The views of a scene show one set of named points, each view turned or mirrored, and shifted as a whole, with a little noise and some points left out.
In the rows, 128 means zero.

Scene 1
View 1
<304>: 134 118 126 141 135 139 159 140 140 111 160 123 134 140  95  88 116 152 110 177 156 142 117 103 152 119 118 149 138 141 131 142 147 134 141 127 130 139 105 120 145
<141>: 137  98 136 133 134 116 117 144 139 103 107 116 126 143 136 147 137 121 139 164 121 121 109 127 127 113  79 142 125 143 139 107 111  99 116 137 125 132 140 103 138
<116>: 136 101 125 120 161 137 163 140 153 106 161 121 159 142 129 124 118 148 130 151 163 148 106 111 137 140 103 118 120 168 131 123 121 135 121 160 139 143 107 118 148
<88>: 123 110 130 143 163 123 135 125 132 127 154 130 151 142 128 106 136 125  93 160 160 136 101 108 136 133 107 146 120 149 118 132 125 119 115 138 124 140 128 122 133
<166>: 128 106 133 139 138 126 130 150 132 106 133 121 138 143 114 117 138 132 131 161 138 147 114 132 137 111 106 129 120 142 132 120 131 114 127 135 126 142 132 105 161
<147>: 124  95 130 134 137 104 142 132 134 108 128 119 124 130 132 135 141 120 109 164 133 111  91 118 137 130  77 147 134 144 124 121 114 115 117 130 110 129 121 119 123
<19>: 122  97 126 135 141 105 139 129 130 110 130 120 126 131 141 132 136 117 110 159 136 109  95 112 139 132  78 145 134 143 121 122 111 120 111 128 116 133 118 121 119
<175>: 116 111 131 153 150 115 128 127 120 125 146 131 141 139 118  96 146 116  88 162 151 132 100 117 142 123 107 148 124 137 115 136 130 117 119 120 115 140 131 120 136
<109>: 103  98 138 140 144  94 144 115 121 110 141 124 121 120 122 130 165 106  96 171 137 126  69 130 144 129  82 148 128 132 118 134 121 112 122 116  86 127 117 125 119
<5>: 112 100 117 134 143 125 178 123 124 106 171 124 136 122 126 110 123 135 123 157 157 130 101 107 152 140 107 129 142 144 112 147 133 155 126 119 127 142  78 127 133
<31>: 111  98 129 135 153 108 155 128 126 111 156 127 143 129 117 117 151 123 104 158 152 144  85 129 143 131  97 125 121 150 115 130 126 126 123 134 107 140 114 120 142
<123>: 124  95 129 128 162  96 145 122 141 121 142 126 142 133 137 133 147 116  84 157 151 114  77 113 135 147  73 143 123 159 117 118 105 115 106 147 103 130 126 130 113
<152>: 135 106 129 138 150 135 127 141 138 114 138 125 149 150 139 117 120 132 131 152 148 130 124 110 130 122 107 135 123 151 130 121 121 120 114 139 148 144 126 109 147
<131>: 114 112 128 155 147 109 124 130 113 124 145 132 137 136 117  93 149 114  83 163 148 131 101 119 142 118 106 146 124 136 110 133 132 116 119 119 111 141 134 118 139
<293>: 129 102 135 132 163 132 127 136 138 112 140 125 154 147 145 136 131 127 137 150 150 140 112 122 125 128 103 124 114 154 131 117 113 111 110 148 139 141 131 110 147
<158>: 117  98 128 134 137 128 149 142 122  95 145 119 142 133 129 126 132 130 159 151 140 149 115 136 138 117 111 111 125 141 127 127 130 131 124 127 134 146 103 104 166
<99>: 132 105 146 130 162 122 126 128 149 115 133 124 143 147 135 144 143 124 119 169 145 137  94 120 125 129  94 145 114 149 138 118 114  96 118 150 119 131 138 116 131
<38>: 121 101 131 143 140 124 120 144 119 105 126 123 138 142 138 127 139 118 143 150 132 135 117 133 130 113 104 124 121 137 124 117 121 113 113 128 135 145 131 101 157
<212>: 106 109 137 160 130 108 116 134 105 111 126 126 124 134 115 110 159 107 113 169 127 136 104 139 140 103 106 146 122 119 119 134 134 103 124 104 108 137 137 107 147
<223>: 119 105 131 156 138 103  98 144 110 119 115 128 135 145 125 106 154 106  99 154 129 124 109 134 131 104  93 140 116 134 114 115 122 101 109 120 115 141 156 104 149
<196>: 109 113 151 155 143 116 109 134 116 110 130 128 132 140 105 121 168 111 123 176 134 160  98 148 132  99 115 140 108 122 131 130 137  87 132 118 104 137 149 103 158
<258>: 114  97 116 139 138 107 158 127 120 111 149 123 129 124 131 110 133 122 107 156 145 114  98 110 149 136  90 138 140 144 109 135 124 141 118 118 118 139  99 125 126
<317>: 114  95 113 142 123 105 166 129 116 106 148 120 120 119 124 105 130 122 104 157 139 108  99 110 156 131  85 140 148 138 105 138 127 150 121 109 113 137  90 125 126
<255>: 119 116 129 160 133 130 119 145 112 115 138 129 137 145 112  90 132 125 121 163 140 142 129 123 142 102 123 140 126 128 121 136 143 118 127 112 134 147 130 105 162
View 2
<293>: 123  90 108 128 138 128 142 132 170  83 118 123 115 126 135 129 144 143 146 143 116 120 144 143 163 123 145 135 107 115 121 142 153 136 122 140 111 111 104 123 106
<19>: 112  98  99 124 129 125 131 132 148  71 127 130 130 128 130 117 134 131 136 149 120 161 142 162 140 134 113 133 116 124  95 136 148 121 127 119 131 109 110 141 133
<317>: 103 103 110 132 125 118 115 120 123  70 144 130 130 125 101  95 130 130 138 142 137 161 127 147 132 135  94 139 102 135 107 122 130  98 141 108 140 110 110 128 147
<131>: 116 104  99 115 143 128 124 135 139  67 121 151 124 119 133  87 134 114 146 153 121 131 140 144 139 124 103 120 115 115 128 136 120 101 120 133 127 135 129 114 137
<116>: 123 103 122 134 111 128 141 141 168  80 137 115 118 121  96 124 145 160 147 133 143 119 132 123 157 119 148 141  94 117 127 148 153 134 138 117 117 117  96 124 103
<255>: 107  98 121 131 161 117 113 124 141  90 134 140 111 117 131 100 148 117 139 158 114 109 138 125 147 117 125 125 121 111 147 121 117  91 133 157 117 125 117 107 130
<158>: 103  98 117 150 133 108 115 125 155 102 121 115 122 125 106 122 150 129 149 140 121 117 122 131 169 118 133 146 109 128 132 121 138 121 138 147 128  96  92 114 122
<147>: 112 105  96 121 127 127 134 140 152  71 126 132 134 126 130 118 135 128 133 152 122 164 143 162 137 132 113 128 125 124  92 142 147 118 128 120 136 114 110 149 131
<38>: 108  91 103 138 149 115 122 126 158  96 117 125 118 127 137 122 146 123 142 152 103 127 141 145 160 124 131 133 116 117 125 125 139 127 128 160 124 102 104 116 121
<175>: 119 104 103 112 142 131 128 136 143  65 121 148 123 118 133  92 133 120 147 151 125 127 139 142 143 123 108 121 115 116 126 140 125 102 119 128 123 137 125 118 134
<212>: 102 106  97 127 154 115 111 133 146  87 107 147 130 120 143 100 140  94 145 158 104 131 136 149 150 118 103 123 140 124 127 123 118  98 120 156 137 117 119 123 143
<166>: 107 108 109 138 140 117 123 139 161  96 125 131 118 122 121 117 150 121 139 154 116 120 137 130 152 118 134 128 126 112 134 135 133 118 134 154 127 116 104 121 120
<304>: 111 115 139 126 132 125 121 139 142  80 154 133 114 114  96 101 146 136 134 145 146 111 122 111 138 114 128 131 122 119 138 135 124  77 148 117 116 134 109 129 130
<88>: 126 100 109 111 132 136 140 136 154  62 126 141 118 120 128 101 134 139 148 144 132 123 142 139 146 123 122 127 106 114 124 146 135 110 119 119 114 136 122 122 122
<99>: 123 104 103 118 131 132 144 149 178  76 111 135 126 126 139 132 143 131 142 148 118 129 143 151 156 119 136 125 133 117 109 153 153 127 117 132 121 121 110 144 112
<109>: 112 114  86 117 120 125 124 143 150  66 101 146 147 124 127 100 127 108 152 143 125 155 126 162 145 124  88 128 133 135 100 140 134 110 116 119 149 120 121 145 144
<141>: 105 100 100 135 144 119 129 140 168  94 123 124 122 128 144 139 151 121 126 161 100 152 152 157 147 128 137 124 140 114 104 138 150 129 130 154 130 102 100 147 119
<123>: 123 106  86 113 113 137 146 147 157  55 116 140 134 125 127 112 126 140 144 144 131 161 145 165 138 131 112 126 108 118  94 159 151 137 117 109 135 128 117 141 124
<196>: 107 113  96 124 151 116 118 147 167  92  92 151 131 119 146 106 147  91 153 157 104 109 131 140 163 107 115 117 153 117 138 135 120 106 115 169 134 123 118 124 131
<31>: 114 111  97 128 115 124 130 141 152  71 111 137 135 120 107 100 133 125 158 139 134 133 126 140 153 120 111 134 106 126 122 143 134 124 124 123 140 123 111 121 129
<5>: 114 100 126 132 117 121 119 121 134  71 139 122 127 124  87 101 131 144 151 124 151 131 113 132 151 125 109 151  92 143 119 121 137  95 141  96 124 109 104 124 134
<258>: 109 101 109 128 123 123 121 124 134  69 136 130 128 125 106  99 131 134 143 137 136 153 130 147 139 132 102 140 100 133 108 128 134 106 135 108 134 113 111 127 138
<152>: 119  91 120 129 145 125 134 127 161  85 138 123 110 126 130 125 147 145 135 149 117 122 147 134 153 126 146 134 107 110 124 135 146 118 131 139 106 113 104 121 112
View 3
<152>: 130 128 108 115 117 109 118 137 122 120 134 116 119 123 156 110 114 150 135 119 116 142 122 125 114 117 137 107 132 157 150 114 141 121 124 120 122 135 125 132 104
<223>: 104 124 145 135 151 126 122 165 116 134 127 133 115 106 153 121 109 129 115 149 101 134 121 124  91 114 143 147 158 132 150 132 132 126 124 107 120 130 124 119 129
<175>: 118 131 133 140 123 107 136 140 114 124 121 119  98 110 144 135 101 118 112 138 111 138 119 129 109 151 137 122 156 132 163 135 138 130 134 114 115 140 130 134 124
<109>: 135 136 142 137 130 109 130 160  97 154 131 130 102 109 136 121  93 111  91 130 137 119 144 124 123 150 125 114 176 105 165 131 108 128 155 138 115 148 148 120 145
<19>: 129 134 122 122 123 119 119 149  97 152 122 130 117 107 143 107 100 131 104 124 131 132 129 118 116 142 128 108 158 131 155 115 114 117 145 142 120 133 137 117 121
<31>: 132 133 129 130 129  83 126 149 115 132 133 131 101 121 151 133 103 121 112 129 136 146 139 135 122 148 128 111 159 128 178 122 138 132 141 142 108 148 135 134 133
<88>: 122 130 123 127 111  97 127 131 118 120 120 114  98 115 143 133 101 130 122 126 120 133 122 127 112 155 136 113 148 143 167 131 145 128 134 122 127 141 132 130 115
<196>: 125 130 149 139 152 110 136 165 130 122 157 123 103 126 156 125 109 119 114 141 103 125 140 134 117 101 142 138 157 117 152 147 133 140 129  87 111 151 134 139 149
<255>: 126 132 126 142 134 117 143 148 127 109 137 120 110 116 162 123 116 123 118 141  87 158 111 134 117 116 140 120 140 146 150 131 143 128 118  96  94 131 122 152 116
<38>: 130 127 122 126 139 113 121 164 120 123 144 133 119 121 161 103 117 143 128 130 112 140 130 125 112  97 133 122 141 139 148 117 133 122 123 123 109 135 130 133 121
<293>: 131 125 112 111 121  98 111 147 123 120 141 120 113 128 153 108 109 153 140 115 128 126 135 122 112 112 133 113 137 148 156 115 143 122 128 131 132 143 133 124 114
<131>: 114 131 136 143 129 109 136 146 116 124 120 123 100 107 146 137 102 114 107 143 106 141 116 131 106 149 137 126 159 131 164 135 137 131 133 113 110 136 128 133 125
<158>: 151 133 111 128 133  92 128 160 124 119 151 136 114 129 169 105 120 138 129 123 122 158 135 133 132 103 126 102 136 141 159 107 137 123 125 137  90 142 130 151 122
<141>: 129 130 125 107 142 130 112 156 110 156 145 126 134 120 153  96 112 148 115 118 120 125 141 120 118  97 138 119 150 138 139 116 116 122 132 113 129 136 130 115 123
<123>: 121 130 130 115 120 101 109 140  97 156 115 125 107 110 134 128  93 132 111 122 146 124 139 120 107 162 131 114 168 130 172 119 126 126 150 147 141 145 138 104 123
<258>: 138 137 117 137 116 106 133 144 101 139 118 134 108 105 147 117 104 117 101 129 126 154 120 128 125 160 126  97 156 132 168 112 124 119 144 150  98 132 133 135 117
<212>: 123 132 146 149 146 122 140 168 117 131 141 131 107 111 155 119 107 114 103 148  99 134 125 130 114 116 138 134 161 118 150 138 123 130 130 102  99 137 133 139 140
<5>: 155 140 102 139 104  88 141 136 108 122 123 129  98 115 155 119 107 118 109 121 131 164 121 134 141 163 118  79 145 139 174 108 131 119 142 156  84 139 139 154 112
<166>: 131 131 126 121 140 103 127 148 125 131 147 124 118 126 162 119 116 134 122 127 115 153 136 134 123 108 139 117 142 143 155 122 137 131 124 106 107 141 123 140 124
<304>: 142 142 111 126 112 101 150 115 124 128 132 105 110 123 158 133 114 116 109 119 110 169 119 144 147 153 137  86 141 154 164 124 141 133 133  98  93 141 123 162 110
<317>: 140 141 118 140 119 115 139 146  94 148 114 138 113  99 150 116 105 109  91 134 124 165 116 129 130 164 123  94 159 132 167 108 117 117 144 151  85 127 132 140 117
<116>: 143 131 102 104 110  78 116 125 123 126 138 119 113 134 157 122 112 147 138 103 144 155 140 132 131 136 132  88 134 160 173 105 150 125 132 143 121 147 127 137 107
<147>: 128 133 129 117 126 121 119 146  96 161 124 127 118 108 139 110  99 130 100 122 131 128 135 122 120 144 131 107 164 128 156 117 111 121 146 133 124 137 137 115 125
View 4
<99>: 118 113 133 117 126 122 116 128 127 109 141 113  87 113 146 100 140 153 122 145 141 100 110 132 118 126 115 156 100 138 119 106 127 121 130 136 137 152 122 117 154
<212>: 142 154 171 135 120 142 117 147 123 125 130 136 118 134 137 117 124 125 110 149 128 120 131 136 120 127 114 175  81 117 139 123 135 111 129 114 132 138 134 110 114
<258>: 153 136 139 133 111 130 108 135 117 111 118 103 122 121 131 102 110 117 127 138 138 117 118 116 115 100 156 159  96 122 133 127 142 127 163 113 112 167 113 141 145
<19>: 133 128 152 120 120 141 114 139 119 102 132 113 105 107 135  95 118 135 118 145 144 104 122 115 101 103 142 152  99 132 120 121 136 123 155 121 118 163 118 131 152
<5>: 160 135 112 141 100 107 103 117 126 126 112  91 132 130 134 103 111 111 147 133 135 122 113 120 134  94 159 159 100 116 143 125 147 137 164 113 108 175 112 149 147
<196>: 135 148 163 129 127 128 115 138 134 128 133 142 109 143 144 120 133 137 115 152 126 114 123 143 126 138  93 179  86 120 138 115 126 110 110 130 150 124 134 107 116
<304>: 160 130 119 141 109  99  97 130 126 135 123 103 138 123 137 118 121 128 139 129 127 109  97 138 161 134 145 193 112 125 116 116 154 129 145 115 112 167 113 139 119
<116>: 137 115  92 125 116  88 103 112 115 103 134  97 111 126 132  99 128 149 149 132 139 112  95 136 142 108 131 153 105 130 118 110 124 134 151 135 124 159 100 154 158
<109>: 147 134 169 118 122 147 113 141 144 121 112 121 107 128 145 104 112 120 118 154 139 103 123 103  89 109 141 156  98 126 138 132 144 115 137 126 133 151 130 118 149
<31>: 155 131 134 125 120 120 104 129 131 110 119 114 112 143 138 106 114 127 133 143 135 113 106 118 114 112 135 155  92 123 133 127 132 118 141 135 134 144 111 140 151
<166>: 132 139 134 129 121 108 108 130 115 111 143 128 122 128 130 111 130 147 130 141 131 113 117 144 139 123 106 174  95 125 124 113 123 123 137 126 132 142 117 134 125
<38>: 121 146 136 134 118 122 117 129 102 104 147 126 114 125 127 105 133 142 123 142 133 125 131 151 131 110 101 162  83 120 136 110 114 124 145 118 130 142 122 127 131
<317>: 156 146 147 134 107 135 106 139 117 114 116 108 136 118 127 103 104 110 128 139 137 117 123 113 114  96 163 163  99 120 131 132 148 130 169 107 104 173 114 143 136
<131>: 161 134 154 136 118 140 112 151 113 115 125 114 106 133 142 115 123 119 109 134 131 121 105 131 123 134 139 169  82 119 128 125 142 105 136 117 128 144 118 119 126
<255>: 148 149 140 148 113 119 111 139 103 125 138 122 125 133 132 121 131 128 119 132 123 127 117 155 156 135 115 186  82 114 131 112 133 115 137 108 124 144 121 121 106
<123>: 141 109 145 111 127 142 112 139 123  94 127 102  86 116 144  93 120 136 116 140 148 102 102 109  92 111 150 141  94 135 116 122 135 114 146 136 128 159 110 129 171
<293>: 121 120 114 129 118 109 117 120 107 101 148 106  92 121 137  99 141 150 129 136 138 119 114 148 133 114 111 150  88 129 128 102 115 123 141 129 133 148 114 129 153
<152>: 126 125 115 137 112 110 115 127  99 105 151 105 104 112 131 102 140 147 128 132 136 120 111 153 147 120 119 162  91 128 122 102 122 125 150 117 121 159 115 129 138
<223>: 137 145 171 131 128 149 118 153  97  98 148 135 101 127 134 111 131 137  99 140 132 122 120 144 117 133 110 167  73 122 122 117 122 102 135 116 134 133 120 114 120
View 5
<293>: 151 122 124 123 127 133 133 128 124 129 111 124 133 131 119 121 125 145 146 120 129 120 120  89 131 128 125 149 135 125 134 134 107 133 108 144  91 125 154 120 147
<175>: 161  89 148 121 118 140 137 122 130 131 103 148 155 123 104 105 146 132 112 127 116 138 130 121 126 130 135 138 130 163 136 144 108 126 102 124 124 142 155 125 134
<99>: 156 104 127 122 132 134 136 125 130 146 112 124 127 139 109 116 138 142 140 131 113 141 122 108 125 134 140 147 141 120 121 140 120 124 118 142  90 118 170 119 148
<212>: 159 100 169 121 112 139 140 131 126 145 133 158 143 129  96 124 127 125 105 149 117 148 123 118 130 113 123 131 134 144 145 135 116 114 120 131 150 138 160 127 124
<304>: 153  95 148 103 147 135 153 141 114 111  91 101 183 120 119 130 140 123 115 125 111 152 117 130 135 148 111 155 130 160 121 142  84 131 103 116 122 157 132 124 150
<166>: 147 117 140 123 125 142 143 137 125 130 128 122 151 131 112 138 122 124 127 131 123 141 121 107 132 127 110 149 126 128 140 138 104 127 112 125 118 135 153 121 137
<317>: 150 102 148  97 128 160 134 144  92 139 109 148 163 115 100 107 139 141 106 112 109 122 109 139 137 148 121 143 145 186 116 125  70 143 129 132 139 131 149 135 126
<109>: 155  92 153 108 129 152 138 130 108 163 125 165 142 134  85 108 152 139 110 131 101 133 119 137 118 132 147 130 137 163 110 140 116 122 130 138 133 115 178 128 133
<88>: 159  93 134 119 126 137 137 120 128 126  92 134 153 125 112 104 149 141 127 116 119 130 129 113 123 137 138 144 131 158 129 145 105 132  98 130 104 139 152 123 148
<196>: 159 107 167 128 119 129 150 130 137 143 140 149 145 142  95 139 129 119 113 155 119 156 126 110 122 108 123 132 123 123 142 147 138 106 112 128 137 134 167 120 137
<158>: 144 141 146 108 132 138 146 149 102 123 128 127 158 131 112 146 113 134 131 123 132 116 108 100 137 126  98 144 128 140 132 127  94 135 115 139 126 129 146 126 146
<19>: 152 100 133 111 123 152 124 132 110 152 113 142 130 126 104 102 137 149 123 121 110 127 115 123 134 142 137 144 153 151 120 126  91 137 132 142 114 117 165 130 127
<255>: 157 107 161 122 114 129 142 132 133 115 114 131 160 119 114 130 120 121 111 139 128 148 122 108 138 121 106 142 130 146 157 134  99 123 101 121 138 157 136 126 133
<141>: 148 113 131 124 120 145 126 136 125 155 133 120 115 131 111 122 116 138 133 140 115 146 115 109 139 133 123 153 153 105 137 123 100 130 137 140 109 113 167 125 124
<116>: 142 124 113 109 147 142 145 140 111 118 102 103 161 129 122 128 137 141 148 101 122 111 116 103 129 147 119 157 124 143 115 139  92 144 103 134  85 126 147 117 161
<223>: 156  97 146 140  93 148 123 122 144 146 132 156 130 125 102 109 125 127 112 134 120 142 134 110 132 114 129 139 136 134 160 137 112 123 114 125 131 135 163 125 112
<31>: 148 109 138 111 135 150 145 135 110 139 120 146 162 133  95 122 147 135 123 112 115 116 123 121 119 135 130 138 119 161 116 144 109 132 108 130 117 122 162 122 147
<147>: 152  94 131 110 127 154 125 133 113 159 115 138 131 127 101 102 140 147 123 124 104 136 116 129 131 145 141 147 152 146 117 128  94 134 134 139 113 115 171 128 126
<152>: 153 115 129 121 123 133 132 131 127 121 101 113 142 123 125 119 122 141 138 123 128 130 118  97 139 133 116 155 142 132 141 129  91 138 108 136  99 138 144 123 142

Which points are out of place in each view (at most two, in the order of its rows)? Write - if all are in place.
view 1: <147>
view 2: -
view 3: <109>
view 4: <19>
view 5: -
